Each row is a point on a tangle of strands that fork, close into loops and nearly touch. The rows are in no order.
In the rows, zero is written as 128.
Two points are linked if the straight distance between their rows is under 204.
vipa: [150 175 108 168  87 144 199 122 138 124  95 110 138 128 146 168 135  99
  98 116  70 162  96 126 114 129 133 142 158 156 115 145 121 122 111 149
  71 154 141 119 175 136 100 146 131 188 117 132 175 116  75 124  57 147
 113 124 149 135 160]
deket: [150 164 168  97 146 133 137 137  98 141 160 155 147 114 112 107  97  67
 150 147 153 109 127  57 126 124 164  92  99 120 145  84 112 162 105 140
 108 112 134 175 115 135 112 124  81 124  97  66 102 144 138 146 127 133
 148 109  97 120 121]
dul: [103  69 162 101 101 127  75 137 121 142 169 118 124 147 119 121 120 140
 180 137 207 104 181 146 105 106 116  62 138 120 157 105 125  80 138  70
 163 134 166 157 106 157 123 114 119  97 149 142  86 157 188 126 150 104
 154 134 102 142  99]
Kif: [129 137 133 127  99  81 110  99 156  99 167 106  82 139  93 178  89 133
  80  87 127 125 132 130  93 143 131  72 134 148 125  66 161 123 154 111
 136  60 116 146  69 133 113 121 117 119 148  90 142 208 172 171 177  92
 159 117 104 112 157]
Gako: [165 101 107 188  88 136 145 128 101 176 192  96 127  87 221 181 125 128
 124 139 123 126 128 126 149  70 108 161 121 159  74 153 151 122 125  98
  72  81 151 154 136 144  71 148 146 174  75 128 153 116 110 150 117 137
 165 178  88 123 152]
vef: [ 98 165  56 149 166 123 171 153 175 108  48 155  98 146 146 131 161 158
  46  91  96 160  96 179 171 180 130 152 129 105  98 164 112 169 157 148
 169 173 129  87 188  90 169 119 125 122 157 157 172 126  78 122 104 101
  75 121 151 127 142]
Pera: [149 157 101 155 160 123 191 143 128 121  37 117 140 178 143 178 143 150
 146 102 146 164 178 122 155 186 159 182 108 125  94 147 106  92  75 122
 120 170  74 156 162 107 143  76 157 174  83 130 162  86  56 154 109 165
 102 118 163 138 134]
peb: [113 100 162 146 101 129  94 137 159 125  99 156 117 162 122  75 150 158
 142  96 140  97 127 184  99 162 148  82 150 115 147  97 131 107 128  76
 208 167  90  92 112 142 124 114  95  83 252 154  84 121 171 140 159  89
  83 145 130 182  93]
tus: [137 104 163 125 122 128 103 130 119 117 187  97 138 126 144 149 107 142
 194 151 146 127 165 117  64 126 119 116  95 132 104 106 163  99 124 140
 123 126 114 109 110 107 106  92 130 121  97 103 134 134 189 148 127 163
 148 151 109 135  84]
mobav: [150 193  86 159 100 140 116 105 125 133 119  85  97 171 146 128 140 163
 133 117 119 134 119 183 181 156  82 167 203 144 101 115 131  84 125  80
 114  90 145 153  89 166 114 195 186  92 165 130 162 115 139 108 139 123
 156  99 153 123 151]
vete: [113  75 174 111  77 125 129  91 165 132 160 122 170 103 127 120 124 154
 166 146 136 163 157 146 112  66 121 121 144 177 171 109 141  87 148 138
 149  80 108 123 116 138 135 132 167 176 109 178  70 136 197 102 126 139
 122 144 112 132 135]
Gem: [110 107 104 105 165 122 121 126 138 167 116 145 153 110 134  95 134 151
 142 157 127 113 127 100 151 127 120 140 100  76 101 170 113 153 185 147
 145 148 151 145 140 101 161 124 148 109 112 146 134 136 143  93 155 120
  87 131 130 104 142]
sireb: [131 139  88 167 174 147 200 152  94 130  85  89  98 131 126 182 150  99
  78 131 134 132 123  96 142 174 105 156 114  85  90 185 136 143 110 155
  37 154 158 146 181 119 164 149 134 152  90 101 211 130  21 171  93 131
 170 142 166 113 167]
fes: [109  86 101 137 120 130 112 108 134 172  96 134  89 160 161 132 121 160
 153 120 150  93 143 202 159 122  78 147 186 119 145 157 101  84 156  54
 155 157 194 131 100 162 132 190 137  91 194 160 122 138 134  64 165  96
 112 115 146 146  84]
dek: [151 141 123 146 101 129 123 116 134 108 165 101 133 101  95 138 104  96
 122 145 104 129  52 121 114  93 119 131 155 151 175 132 165 147  97 121
 101  56 112  88 115 107  99 168 124 134 156 102 134 111 120 129  79 176
 177 140 105 132 126]
guvoz: [116 107 118 102  87 158 113 138 131 113  99 107 145 115 156 125 146 105
 153 126 167 158 161 157 164  67 107 167 157 142 134 134 147  35 121 112
 107 115 176 125 135 139 163 132 167 126 111 175 136 143 138  83  89 124
 136 117 162 114 111]
bura: [141 129 143 126 139  93 152  82 126 122 151 113 162 145 114 171  63 130
 164 110 129 128 167  97 105 131 176 150 111 174 155  89 111 129 159 147
 134  80  97 189  85 164 107 143 119 145  70 102 111 135 149 149 182 149
 103 111 107 114 126]
mupog: [128  98 126 103 114  98 104 114 142 106 175 139 147 154 118 143  89 125
 152  97 154 105 136 117 151 118 180 125 121 141 150 101 114 118 166 155
 152 128  92 160  99 158  94  86  85 133 103 134 102 125 142 145 188 132
  92 125 123 138 109]
digev: [118 139 151 166 166 121 122 106 125 187 155 133 126 119 166  83 151 100
 166 164 137 102 112 119 187 169 113 151  98 122 117 117 168 155  98  49
 142 125 125 176 126 103  95 143  96 105 144  94 103  90 120 151 161 125
 136 136 130 125 120]
Didum: [154 161 133 131 119  72 139  90 138  96 160 121 105 150 105 175  55 130
 106  80 122 140 147 111 114 152 163 125 143 165 129  54 134 116 170 151
 128  69 118 160  71 145 126 164 106 106 112  90 137 179 145 156 161 123
 102  84 129 100 131]
bamed: [139 111 129 166 125 103 145  94 137 135 158 137 126  97 102 136 101 111
 105 127  84 127  58 123 118 111 131 113 144 149 177 130 124 174 142 132
 123  92 104 114 119 115  87 191  84 142 174 116 125 125  99 132 124 167
 109 135 116 138 119]
Benat: [137 138 185 111 108 143 171 130  93 135 161 137 156  88  91 135  91  55
 100 138 112 124  98  55  76  89 149  80 123 126 179 116 109 187  98 153
  77 109 144 155 106 139  91 154  96 141 119  87 113 178 127 138 118 135
 146 119  85 145 161]
gere: [101  76 129 131  69 113 100  84 167 129 172 100 121 144 106 176 105 166
 128  86 178 102 164 168 100 134 126  98 167 152 150  92 118  44 193  90
 165  91 137 144  70 165 108 145 111 143 189 158 117 209 187 140 218 109
 116 135 128 165 129]
lif: [ 96  87 144  78  80 179 103 162 119 123 135 126 179  99 143  87 151  84
 170 150 172 154 130 137 167  54 131 149 120 131 154 159 148  74  74 141
 135 131 133 123 130 131 150  95 155 130  94 159  73 133 150  80 115 150
 151 125 126 143 117]
mipe: [ 96  58 158 153 163 147 108 115  89 177 144 112 128 104 156 132 169 123
 147 175 122 134 171 121 126 107  63 161  65 106  79 182 152 141  89 129
  77 161 163 124 163  99 134 118 135 163  54 133 126 126 119 129 171 144
 169 188 132 111 130]
gal: [103  78 141 124 110 122  60 126 141 126 137 144 101 153  92  97 100 191
 141 130 208  88 149 153 100 129 129  60 146  77 178 110 126 101 197  76
 199 121 162 146 110 143 163 151 145  79 154 147  76 142 182 123 171  72
  94 156 119 127  89]
tam: [121 150  54  97 161 129 143 162 157  71  64 153 116 132 107 128 126 118
  72  98 143 155 103 130 172 142 154 165 114 110 118 158 115 129 142 159
 143 139 145  90 184 108 180  88 137 125 128 152 167 102  73 130  94 103
  96 122 173 110 143]
taka: [118  84 150 128  81 130 115 116 157 129 151 130 156 141 106  85 151 105
 133 117 153  92  81 145 138 133 156  84 147 136 148 105 134 112 121  80
 173 136  88 133 109 148  81  99  73 127 224 136  83 125 150 153 181 116
 105 159 111 185 124]
Viton: [111 161  91 158 101 141 114 126 159  81  99 166  92 175 128  86 129 191
  60  83  97 180 109 225 155 161  80 114 195 125 139  79  98 116 206 142
 185 133 157  93 102 161 158 166 164  97 166 165 136 130 156  92 108  68
  64 106 139 111 121]
libi: [116  77 112 171 104 139 104  92 153 176  97 128 106 138 195 114 161 148
 130 150 127  80  88 194 166 113  77 123 164 136 132 175 159 123 128  53
 149 155 156 128 114 142  86 178 108 130 231 162 116 112 138 101 181 103
 144 149 138 144 107]
fup: [128 117  84 163 186 139 198 165  94 126  83 142 127 108 140 194 117  74
  92 120 130 132 117 102 168 144 134 158  84  95 112 181 124 157  81 152
  71 161 129 132 191 103 147 105  96 170  84 117 163  98   9 162  80 153
 145 153 142 120 126]
Bok: [126 119 129  55 113 130 121 155 125  65 156 121 119 113 111 134 123 105
 101 120 137 123 138  83 104  94 154  73 150 132 127 112 142 102 129 183
 120 126 150 110 121 158 149  80 122  89 108 131 148 162 152 133 106  93
 146 101 116 122 147]
Sapum: [144 195 136 175 174 136 177 162 111 141  41 149 117 140 119 130 128 134
 115  93  54 130  85 147  76 178 166 162 111 118 148 139  82 199  97 120
 131 171  99  97 155  80 103 159 107 107 178  98 148 101  77 128 103 170
 102  98 137 144 105]
ruzo: [136 151 104 148  82 159 123 132 113 130 105  76 117 141 167 131 158 126
 142 115 157 144 136 157 171 118 101 183 176 129 102 137 153  40 109  88
  81 111 170 141 131 153 143 164 198 105 129 154 166 126 113 102  98 129
 167 116 185 122 136]
vol: [116 101 119 133  89 126 116  89 149 134 125 116 118 171 133 138 106 175
 146 106 133 116 159 194 140 129  99 136 190 158 151 118  96  64 188  82
 166 141 163 140  79 186 107 172 146 125 190 170 121 147 162  94 177  99
  96 115 142 141 130]
muf: [130 106  92  74  73 153  95 161 141  77 189 110 167 148 131 127 130  91
 128 103 188 125  95 104 126  87 162  66 136 163 150  72 169  74 141 113
 134  79 175 118  89 153  69  79 111  89 188 125 130 143 190 145 100 106
 147 142  99 135 126]
Nebi: [105  97 175 119  68 121 124  93 149 147 191 118 145  90 121 104 136 155
 130 127 138 163 161 125 114  90 116 108 166 185 152  95 144  88 161 131
 144  79 153 129  92 147 151 185 173 119 126 164  92 199 190 103 137 151
 124 121 115 143 167]
Lemo: [112 128 131 116 168 120 100 143 103 146 161 144 141 119 128  95 114  71
 161 161 178 108 118  95 185 142 131 137  76 101 124 106 158 157 118  97
 124 127 142 164 130 114 133 102  85  87 100  86 122 124 125 143 136 123
 164 136 123 108 107]
dega: [119  93  94 117  66 138  76 127 158 113 191  89 141 164  95 153 110 144
 126  92 197 107 101 143 122 118 140  68 171 154 144  78 147  55 165  67
 142  55 143 137  77 150  85 131 122  95 211 126 127 191 195 146 165 125
 142 148  96 145 120]
Koge: [103 103 107  53 138 131 100 159 101  92 188 132 129 129 129 141 119 116
 114 152 175 133 145  93 133  73 127  80 106 133 130 116 138 132 140 176
 105 110 165 137 124 158 158  47 111 125  67 136 137 133 154 143  80 101
 192 146 101 104 129]
guro: [156 212  87 142 131 133 119 124 162  90 100 124 108 174  81 112 124 131
  81 103  97 124  67 160 108 173 139 136 164 113 141  89 109 174 183 124
 147 115 118 112 102 144 116 148 112 115 184  96 180 141 152 130 125  92
  99 120 138 105 142]
pibib: [125 152 141  90 168 147 154 155 103 125  63 134 127 130 119  93 178 111
 122 130 147 135 136 118 170 144 128 149 106  71 102 147 119 136  72 113
 143 141 108 167 138 115 168  90 161 107  96 118 136 101  94 126 133 103
 142  97 141 122 157]
saf: [146 183 150 137 203 108 156 146 106 130  49 142  89 166  93 133 114 169
 125  89  73 113 141 131  61 190 183 164  79 115 137 129  69 201 135 129
 157 167  72 121 140  85 110 128 140 112 136  75 124  94  91 155 154 144
  89  90 133 114 119]
siti: [177 222  88 149 143 136 117 126 133 119 108  99 116 166  97 122 125 117
 107 138 109 109  77 130 108 174 122 156 168 132 111 105 123 169 154 114
  92  95 168 128 104 156 120 174 128 103 171  80 208 128 143 130 110 110
 163 116 139  92 163]
Lufar: [136 141 119 157 144  99 149  97 133 147 131 133  92 126 152 139 136 143
 114 111  77 124 106 146 157 163 120 151 156 153 111 121 125 152 140 129
 139 155 109 127 132 128 101 172  97 126 152 127 150 117  88 132 141 134
  93 113 138 146 127]
Dilom: [154 152 127  88 135 137  92 148 118 127 139 187 166 146 149  79 110 147
 182 142 162 125 158  89 153 128 189 120 105 118 118 110  96 106 127 174
 156 148  87 139 140 147 145  69 139 137  97 140  70  77 158 110 105 162
 112 136 127 142  86]
bife: [138 129 135 185 100 128 152  93 137 197 177 102 123  71 194 142 149 131
 107 141 100 161 119 132 143 104  83 153 145 159  89 137 171 128 134 100
  73  68 163 162 117 115 106 195 175 148 115 139 136 155 139 115 122 146
 149 140 117 120 184]
ras: [167 179 126  90 183 144 144 171  86  96  96 148 134 122  89 107 125  99
 121 172 155 126  80  87 121 121 141 134  99 113 161 143 121 150  92 150
  94  97 120 100 151 107 168 109 131 133 111  86 142  74  85 136  50 151
 191 124 138 112 110]
buvat: [108  93 149 125  75 130 107 120 132 183 200  99 141  74 147 123 148 123
 124 152 127 151 127 128 136  67  91 133 152 163 121 138 179 114 124  96
 103  73 170 130 115 128 134 185 170 126 123 152 112 202 152 103 127 149
 172 139 110 126 171]
kini: [114 144 129 149 202 106 117 138 122 178  85 206 140 128 132 126 107 130
 143 142 106 129 149 115 141 145 162 157  50 106 116 178  72 194 114 144
 113 191 100 100 203  70 160 102 101 172  99 129  65 101  76 124 127 193
 119 144 145 112  95]
Pemu: [105 101 117 106 138 129 112 109 142 178 147 182 170 100 163  63 147 129
 132 174 132 127 135 109 178 101 137 103 117 118 119 143 117 141 181 146
 143 135 138 163 135 139 161 119 122 139 127 159  68 114 146  84 128 122
  77 145 114 110 141]
zolom: [153 179  82 128 122 118 108 139 156  58  96 131 125 180 112 122  99 141
 121  82 109 118 112 137 115 162 164 137 150 144 120  78 130 108 147 132
 160 131 106  78 119 132 117  99 119  94 173 122 165 103 150 133 106  92
  89 123 161 114 105]
likov: [141 195  89 151 153 147  83 123 137 123 103 115 100 170 119  79 122 187
 139 133 130 135 137 179 154 201  92 185 179 127 103 105 107 108 182 105
 147 119 148 135  96 164 148 201 184  90 147 127 160 118 138  99 161 125
  90  91 149 125 126]
dibo: [110 106 100  97 115 110 126 102 153  95 134 113 117 135  93 162 114 158
  92 123 126 130 103 154 135  86  94 113 150 136 148 142 130 145 182 130
 146  90 137 117 105 122 125 107 153 143 129 149 154 124 142 132 120  84
 148 138 121  75 162]
nek: [117  88 169 148  66 113 136  97 131 122 181  63 113 107 117 190 136 151
 127  97  78 136 161 168  76 118  79 121 170 171 111 134 155  98 115 138
 107 127 108  99  92 154  98 171 153 141 123 137 145 192 153 136 185 142
 163 113 110 164 166]
tezi: [105 105 202 101  72 129  89 128 135 132 175 109 139 117  80  94 133 140
 142 135 170 129 161 107  85 130 123  66 157 138 153  86 140  87 135 110
 158 110 149 135 110 140 150 161 138 111 148 128  95 205 198 134 166 125
 137 123 113 157 155]
bomas: [109 134 215  90 134 129 124 108 114 146 118 150 109 128  87  82 164 137
 124 144  81 136 177 116  96 120 143 112 121 123 150 118  98 162 108 146
 166 166  86 120 150 143 152 133 135 156 113 130  80 125 126 124 138 114
 129 119 127 139 160]
Vak: [ 95  88 163 153 135 114  91  97 150 156 211 118 123 111 110 120 148 137
 116 157 171 113  95 102  90 163 112  54  94  88 141 104 176 149 151  89
 159  68 135 146 117  68 108 146 105 107 155  86 102 188 174 167 174 146
 122 171  93 136 114]
gib: [103  91 183 139 134 131 137 106 115 147 128  95 115 107 116 153 171 128
 127 148  91 140 180 111  74 111  76 149 105 122 103 164 133 140  91 147
  90 160 156 118 156 114 131 145 155 170  49 135 148 158 117 128 159 130
 163 145 119 106 173]
Foge: [110 102 142 144 105 112 109 144 155 100 117 135 101 144 131  96 152 180
 110  82  99 120 110 191 110 168 119  92 167 126 126 127 126 123 129 134
 201 189  93  57 100 136 129 135 123  55 221 173 125 137 152 124 162 112
  79 115 130 190 110]
Sazon: [ 97  77 138 142  94 130  95 110 143 165 154 109 129  99 147  88 166 119
 145 171 121 111 102 154 152  95  90 115 149 139 129 165 176 119 111  83
 134 123 143 110 127 118 116 167 133 107 174 150 100 141 127 104 150 147
 138 138 123 152 131]
Rebo: [122  98 158 151 142 118 150  70 166 175 150 159 154 116 182  81 128 163
 159 173 108 140 135 135 148 128 137 117 113 159 136 132 129 134 159 117
 147 110  86 166 114 123 105 129 132 154 153 144  44  71 149 116 132 147
  64 135 115 148 135]
Mame: [123 134 156 162 174 113 188 123  95 161  78 148 125 151 150 189 124 140
 164 108  81 131 196 111 115 176 153 153  95 145  99 138  84 136  81 153
 123 197  85 159 166 110 114 110 114 178  73 116 114 102  72 155 125 177
  87 118 132 141 112]
Ril: [105 141 101 148 131 109 124 130 162  90  84 160  77 143 120 100 127 189
  73  74  95 145 110 201 148 171 126 132 149 104 126 130 124 156 173 150
 207 165 101  74 138 104 173 139 152  81 161 165 133 134 126 121 152  91
  61 116 150 130 120]
venud: [125 150  92  91 171 126 126 171 137  92 116 183 125 106 102 105 106  82
  97 108 114 103  82  86 139 135 189 132 105  87 130 156 118 172 120 176
 139 171 135  70 167 113 181  93  98  82 148 143 142 137 101 134 114 119
  95 123 139 148 126]
sido: [115  65  82 107 121 122  77 181 136  93 135 138 123 140 145 137 147 120
 167  88 175  72 115 168 136 115 131 105 133 120 125 145 149  88 104 108
 162 176 138  82 116 144 102  63  67  68 199 156 140 113 144 125 140 100
 156 143 129 148  69]
vuze: [177 212 129 163 147 113 155 107 113 165 122 100 124 130 137 155 119 113
 117 130  97 121 121 108 105 167 111 157 128 128 102 116 120 171 131  96
  53 108 164 164 130 134  96 180 121 138 118  74 178 122 109 140 111 123
 160 114 143  94 151]
Mur: [113 102 139  89 104 127  92 117 140 122 132 145 152 145  95 105 123  89
 138 119 152 106 112 141 159  86 155 112 111 119 155 118 109 136 135 101
 160 140 104 147 116 162  92  75  88 152 145 135  93 108 142 135 186 101
 136 145 117 140 131]
vezo: [133 134 141 124 113 111 153  78 144 128 139 102 125 142 100 134 123 154
  97 115 115 141  98 140 109 133  99  90 161 137 135 106 133 159 164  98
 140  67 113 158  62 123  94 141 161 122 159 110 153 158 175 141 158  94
 129 127  94 112 179]
Fini: [129 123 154  92 125 163 166 147 109 118 154 155 160  80  97 120 107  62
 104 144  87 121  93  63  87  92 146  83 121 100 174 163 110 183  77 190
 103 155 118 101 128 138 117 121 110 128 121 119 105 157 101 108 106 153
 120 110  95 169 147]
tobup: [137 128 104 151 202 127 133 135 106 176 117 158 168 106 160 119 109 112
 178 156 157 134 150 112 181 146 154 205  58 112 110 153 104 144 116 142
  83 141 115 152 160  88 157 107 121 150  62 118 105  83  92 111 121 194
 116 128 153 111  80]
vukaz: [158 168 144 101 132 130 157 121 124  95  91 136 153 133 126 150 112 125
 140 135 122 160 174  86  87 123 155 131 113 147 124 101 107 105 124 194
 122 125 114 131 154 115 164 116 146 168  66 111 138 126 146 124  75 134
 108 117 146 104 117]
vik: [117 132 149 102 122 172 140 145 103 139  84 133 160 114 151  93 176  83
 152 160 161 152 132 123 179 101 113 151 102  90 125 159 133 107  42 117
 115 129 120 167 143 111 155  73 165 152  76 140  93  90 115 104 114 125
 178 132 129 118 138]
roki: [138 180 154 182 123 145 218 148 103 124  52 133 136 115 126 151 103  93
  97 100  46 154  99 137  81 148 147 135 131 138 162 136  83 185  97 146
  96 167 121 128 159  99  95 173 100 149 145 116 142 125  72 124  70 159
  87  90 133 145 130]
gof: [179 205 135 107 166 138 131 171 107 125  93 173 138 120  92  71 103 127
 133 161 145 130  91  97 116 131 163 123  96 121 172  97  96 175 121 134
 130  86 103 118 145 106 156 127 125 135 123  72  88  44 116 134  60 138
 141 103 131  95  89]
Lesek: [112 113 187 122 103 130 155  96 121 141 107 112 139 115 107 138 156 102
 121 122  77 143 164 120  94 104 134 130 131 142 136 138 100 155  95 154
 121 173 104 132 142 146 114 120 124 191  81 138 112 151 126 128 154 110
 136 127 116 127 177]
Gid: [171 182 121 130 177 112 168 130 130 114  60 110 130 182  95 156  94 176
 147 121  96 134 141 131  89 170 157 154 103 154 130 121  86 153 134 118
 140 119  60 138 133 114 121 131 164 142 116  81 135  52 101 137 113 145
 108  88 139 108 109]
pamag: [108 129 196  96 108 121  84 137 130 115 102 165 113 134  95  72 138 156
 146 128 125 116 203 142 111 131 151 115 127 127 149 114 106 112 125 145
 184 185 102 101 162 163 189 122 137 135 122 165  65 121 160 119 151  98
 109 124 156 139 123]
Zula: [122 148 124 170 184 119 161 158 125 153  61 177 118  96 148 130 142  94
  99 129 102 152 119 126 167 147 147 175  76  96 117 165 118 169  64 118
 102 173 104  94 207  64 170 107  89 164 121 141 107 100  34 140  87 162
 128 136 162 129 107]
fediz: [128 100 179 172 121 106 140  89 100 141 186  82  88 110 128 199 118 144
 155 120  71 113 144 141  94 154 100 158 137 155 120 141 157 125  89 140
 108 132 117 108 101 106  76 194 123 131 115 114 132 154 103 153 199 195
 138 117 123 157 115]
Gaka: [117 123 116 128 155 142 168 141  92 148  81  85 118 129 128 147 175 113
  95 141 132 119 133 108 164 135  93 165 113  63  84 188 140 143  98 130
  79 155 159 164 167 124 158 125 162 126  82 125 192 124  58 143 144  92
 174 131 155 112 177]
fatel: [132 109  88 179 170 122 153 110 126 187 132 116 140  69 175 141 122 112
 135 158 124 143 106 127 176 121 106 184  94 127 113 167 145 151 143 124
  66  93 145 164 161  85 129 166 124 163  75 118 125  88  81 117 105 164
 122 123 137  90 113]
kapi: [111 112 166 169 154 121 101  97 129 174 179 113 104 124 121 103 161 114
 140 152 135 102  85 120 122 171  96 110  90 115 135 115 184 171  95  56
 150  99 130 145 122  82  79 162  91 110 175  70 103 142 134 173 182 145
 159 164 103 129 113]
Tuzik: [175 150 124 157 110 129 152 135  91 151 151 104 134 112 162 165 120 105
 134 141 116 109 123 101 103  99 107 132 113 138  85 127 135 154 100  92
  65 108 144 156 130 144  65 107 118 169  89  95 172  98 121 156 109 114
 189 162  93 114 156]
vuled: [169 192 134  69 137 137 137 153 113  55  93 136 116 159 100 134 104 144
  89 127 141 143 150  71  86 131 177  93 127 140 123  90 124 112 133 205
 123 108 115 120 124 144 183  94 150 104  89  91 147 114 134 141  77  74
 117  87 148 105 123]
zomes: [136 128 130  95 149 154 157 140 109 104 104 162 167 127 124 167 118 128
 129 154 144 165 159  74  98  96 163 118  93 126 143 149  88 125 106 237
 104 133 104 122 175 126 181  81 145 205  32 133 106 118 119 114  46 166
 139 144 121 108 109]
nutim: [124  80 127 131 131 117 143 143  84 129 185 135 137 116 174 176 120 102
 157 141 135 159 163 114 135  93 129 136  83 149 110 128 120 131 112 182
 103 134  99 151 134 155 113  74  96 166  36 126 115 100 103 137 108 184
 157 154  84 147  89]
zudug: [102 101  91 147 122 115  70 104 158 125 121 135  77 153 121 130 115 179
 114 112 170  90 123 167 110 148  90  69 165  74 144 107 140 110 198  82
 179 119 174 128  88 121 141 157 125  66 201 141 130 181 188 112 157  56
 112 145 118 107  97]
segi: [150 143 133  99 129 121  80 135 122 102 154 100 140 177 111 118 109 150
 171 165 181 123 130 118 102 129 120 103 119 140 134  84 160 108 135  89
 145  78 114 137  94 118 115  94 156  98 126  90 136 108 186 149 101 127
 183 143 113 103 104]
Kov: [128  96  88  99 143 147 151 156  81 114 166 106 142 125 154 175 149 106
 117 156 163 151 144 101 156  72 124 142 107 129 103 167 127 125 117 183
  77 111 139 157 136 162 132  60 128 158  45 138 161 105  83 136  83 151
 180 160  98 125 139]
Pek: [130 117 154  58  85 157 133 140 128  93 163 146 170  92  89 104 120 114
 107 134 129 132 128  57  88  73 154  73 148 134 166 141 117 128 124 228
 133 133 127  94 118 151 155 107 147 127  97 145 104 174 160 103 110 113
 117 112 112 152 152]
Geger: [158 171  89 115 143 134 102 135 147  78 112 126 146 165 133 112 115 118
 160 135 154 119 117 134 122 140 141 136 110 131 129  83 165 102 119  88
 144 103  96 105 118 116 119  70 128 102 150 106 147  76 165 140  77 103
 143 144 148  95  84]
migor: [105  94  65 105 139 113 142 123 156  84  92 132 114 140 118 168 129 143
  91 111 126 143 106 158 169  93 119 148 112 138 140 187 117 134 134 145
 152 138 115  92 171 106 132  85 141 162 103 162 149 102  81 124 125 121
 127 140 144  98 136]
vem: [118  82 129 134  59 137 113 148 126 118 175  96 119  86 146 155 152  81
 103 111 117 110 129 153 107  79  75  98 164 141 109 151 170 109  96 103
  96 146 180  92 120 163  89 126 101 131 158 159 166 174 138 138 127  74
 181 150 108 154 166]
bugo: [ 98  93 133 109 141 122  76 175 118 132 135 172 133 114 150 111 143  95
 159 116 146  80 145 131 152 133 149 110  97  85  97 159 131 128  95 138
 155 212 122  94 141 121 148  45  74  92 148 163 104 144 134 128 151 125
 133 139 124 152  98]
sodid: [120 114  88 113 117 123 149 107 146 152 141 145 145 103 169 106 159 129
  93 145 107 163 130 119 185  81 122 125 156 164 111 124 115 112 163 134
 109 122 162 146 150 149 133 132 127 165 126 177 132 103  97  98  81 106
  99 123 141 111 167]
sur: [112 105 117 117 162 110 106 163 129 108 150 156 111 110 119 138 105  78
 119 102 115  67 107  95 123 148 178 112  88  82 114 141 140 166 122 180
 128 189 125 101 138 115 136  59  52  91 125 131 134 159 111 153 147 117
 114 135 116 146 111]
ven: [152 155 115 138 124 147 177 136 124 113  66 104 149 129 155 146 148 131
 144 135 131 177 149 107 137 134 138 164 137 125 106 140 127  75 100 160
  96 130 105 143 149 115 146 112 174 171  87 132 171 110  94 121  70 161
 109 119 158 130 134]
lugu: [113  60 142 137  56 114 117 137 127 113 178  79 122  99 161 190 132 116
 134  83 113 118 176 177 120  94  95 129 168 179 100 132 163  61 113 128
 116 154 133 102 101 167  79 134  91 132 135 166 140 166 139 140 170 106
 145 119 125 162 130]
mava: [133  76 165 154 142 127 110 134  92 137 207  85 119 101 139 165 140 139
 173 141 103 106 149 111  63 130 104 137 103 132 104 148 158 127  93 144
  93 147 123  98 114 103  76 132 115 124  97 105 136 138 122 152 172 201
 153 148  98 164  97]
garif: [126 153 121 113 128 141 156 123 153 142  68 146 124 128 163  78 164 164
 107 142 120 178 159 149 160 130 105 120 158 125 117 104  99 107 145 108
 152 138 140 156 142 143 164 125 154 146 139 175 125  92 126  87  87  75
  67 103 157 121 155]
nevi: [129 155 102 112 139 134  95 133 138 137 115 120 127 137 100  79 120 167
 134 153 146 115 115 123 136 147  97 149 154 107 118 125 121 128 202 121
 152 107 164 136  98 128 155 181 182  87 140 128 158 145 159  94 152 116
  95 106 136 104 136]
Rine: [168 198 148 120 174 131 131 148 131 155  87 207 152 120 134  78  95 144
 164 148 129 140 160  87 133 161 184 133  79 113 137  99  72 159 125 147
 137 134  85 146 165 100 155 121 120 169 104 104  52  53 139 113  76 141
  85 109 143 113  83]
Far: [143 195  98 173 170 121 131 126 123 134  94 119  85 167 131 111 148 171
 114 113  83 134 103 172 167 214 104 189 163 122  98 136 107 153 142 133
 145 152 120 120 123 122 134 187 145  93 146 118 176 113  89 119 161 159
  89  92 154 146 121]
nedug: [135 147 109 116 152 136 105 153 122 102 137 122 121 101  86 112 123  94
 133 166 127 112  59 109 101 120 117 144 116 112 159 164 158 159 108 141
 104 100 135  71 145  87 151 135 134 109 136 109 158 120 119 127  83 167
 169 140 140 114 123]

A piece is two or more points that can be reached from each other along the links. Count, over all rows, the pieces, the separate loops (a circle has one, a figure eight two, a Y none), the forks (points with three links) and the tips (points with one).
pieces -> 5
loops -> 1
forks -> 9
tips -> 17

A fork is a point with three links, a tip a point with one. Leave the first point through the second and follow the links. Name the first fork or tip that comes.
zolom / Geger -> vem
sireb / Gaka -> likov
pibib / Gaka -> fatel
Kif / Didum -> Ril
mupog / bura -> tam
mava / tus -> buvat
